Each row is a point on a landscape with many valleys, with its height.
A ball rolls from a point to whichever of its 4 nearest points has the largest drop for the distance, and stops where none of them is lower. Distance is the straight distance between rows; heights are no part of it.
<382> h=664: [119 167 133 173 150  87 144 143 144 148 161 129 115]
<196> h=338: [ 75 114 160 153 114 102 151 141  94 156 107 166 159]
<509> h=538: [ 71 116 157 162 133  76 151 157 101 176 102 177 159]
<393> h=537: [168 131 109 120 131 129 121 119 143 110 140 115 118]
<343> h=709: [132 121 123 127 115 147 126 106 115 113 111 131 133]
<77> h=511: [165 118  93  87 134 177  92 109 172  94 121  86  85]
<564> h=550: [148 134 118 135 132 111 128 131 140 116 147 128 132]
<143> h=475: [125 116 130 104 115 163 131 108 101 111 108 115 134]
<494> h=452: [ 87 120 150 156 133  80 141 151 111 163 112 168 155]
<480> h=552: [114 121 134 119 110 149 136 113  95 114 113 136 141]
<342> h=746: [105 164 136 179 157  69 153 152 134 164 150 136 122]
<464> h=509: [165 118  98  97 134 163 102 104 157 101 119  98  97]
<81> h=411: [169 170 108 167 149 126 114 109 177 124 174 118  82]
<404> h=141: [184 138  92  92 143 167 106 119 171 102 150  77  80]
<501> h=442: [180 172  97 169 164 104 105 123 199 128 184 122  83]
<102> h=357: [136 118 118 103 122 174 114 104 118 104 106 107 115]
<495> h=548: [152 114 105  73 118 208  77 102 185  76 122  71  74]
<88> h=587: [134 125 129 140 126 109 130 128 130 124 128 142 144]
<647> h=326: [134 116 123  84 121 191 109 105 132  97 106  88 109]
<162> h=553: [ 86  99 161 114  95 118 152 148  66 144 110 157 182]
<287> h=251: [112 121 139 148 122  98 133 134 118 136 119 156 152]
<85> h=521: [125 136 136 147 135  90 135 148 133 138 142 141 144]
<257> h=499: [163 146 116 132 135 126 132 126 148 114 157 116 116]
<209> h=742: [ 87  79 156 101  80 126 142 140  62 144  79 167 199]
<139> h=848: [112  92 139  84  94 145 136 132  75 122  89 141 179]
<326> h=566: [ 95 130 147 156 149  62 154 166 115 171 123 156 151]
<13> h=333: [186 155  90 112 148 166 113 107 174 106 170  81  65]
<386> h=415: [121 113 133  91 114 165 134 117  94 112 105 115 149]
<315> h=732: [127 174 123 183 155  91 133 132 157 146 167 128 110]
<367> h=586: [ 92 110 156 126 101 128 152 136  80 135 112 151 166]
<669> h=429: [195 164  84 149 158 144 101 105 198 114 182 108  59]
<666> h=127: [130 117 130  83 121 185 115 110 113 102 105  96 125]
<144> h=609: [ 82  89 168 111  90 111 155 157  59 152  99 166 193]
<615> h=474: [144 116 110  81 121 199  88 104 164  88 112  79  85]
<461> h=467: [ 69 105 174 134 106 106 163 155  71 158 106 166 176]
<419> h=795: [ 97  77 143  88  84 145 130 131  61 128  71 155 188]
<441> h=462: [112 138 139 152 141  77 144 156 128 149 138 147 147]
<395> h=427: [135 115 119  71 117 203  94 103 154  85 114  74  91]
<313> h=212: [ 89 119 152 152 121  97 143 140 107 148 112 161 155]
<632> h=498: [151 160 123 154 140 113 131 126 153 126 171 116 110]
<296> h=304: [181 150 102 118 145 153 119 112 162 111 169  90  87]
<629> h=88: [ 96 120 146 151 116 103 139 133 110 140 112 159 152]
<385> h=564: [ 57 111 178 151 115  97 162 157  69 179 103 168 170]
<436> h=551: [132 155 131 150 142  97 138 140 141 131 157 127 130]
<227> h=293: [101 121 141 152 128  86 140 146 120 147 116 160 155]
<433> h=677: [152 120 115 120 126 142 116 109 132 110 122 127 124]
<44> h=673: [ 94  84 152 100  87 125 144 142  65 140  89 162 194]
<56> h=407: [193 169  88 159 161 121 103 114 201 121 187 115  69]
<506> h=364: [126 108 130  76 112 170 127 119  94 106  98 108 149]
<635> h=113: [ 77 117 155 165 155  50 165 172  90 197 101 180 158]
<194> h=376: [ 90 133 148 164 158  50 161 175 103 189 116 164 154]
<328> h=512: [156 173 111 177 157 104 113 118 179 136 175 126  91]
<275> h=173: [180 164  97 151 152 144 114 107 180 118 175 107  72]
<581> h=451: [164 158 115 146 143 131 127 117 157 120 175 107  97]
<300> h=372: [110 122 135 143 112 120 134 122 112 126 119 150 145]
<425> h=639: [176 125  89  77 135 183  85 116 189  90 131  71  73]
<105> h=403: [141 116 112  84 126 193 100 100 144  94 109  86  97]

Where does a ball stop that starts at each point below?
<495> | <666>
<385> | <629>
<480> | <629>
<326> | <635>

Write out the way that a ball takes from each point below.
<144> | <461> <196> <629>
<105> | <647> <666>
<433> | <102> <666>
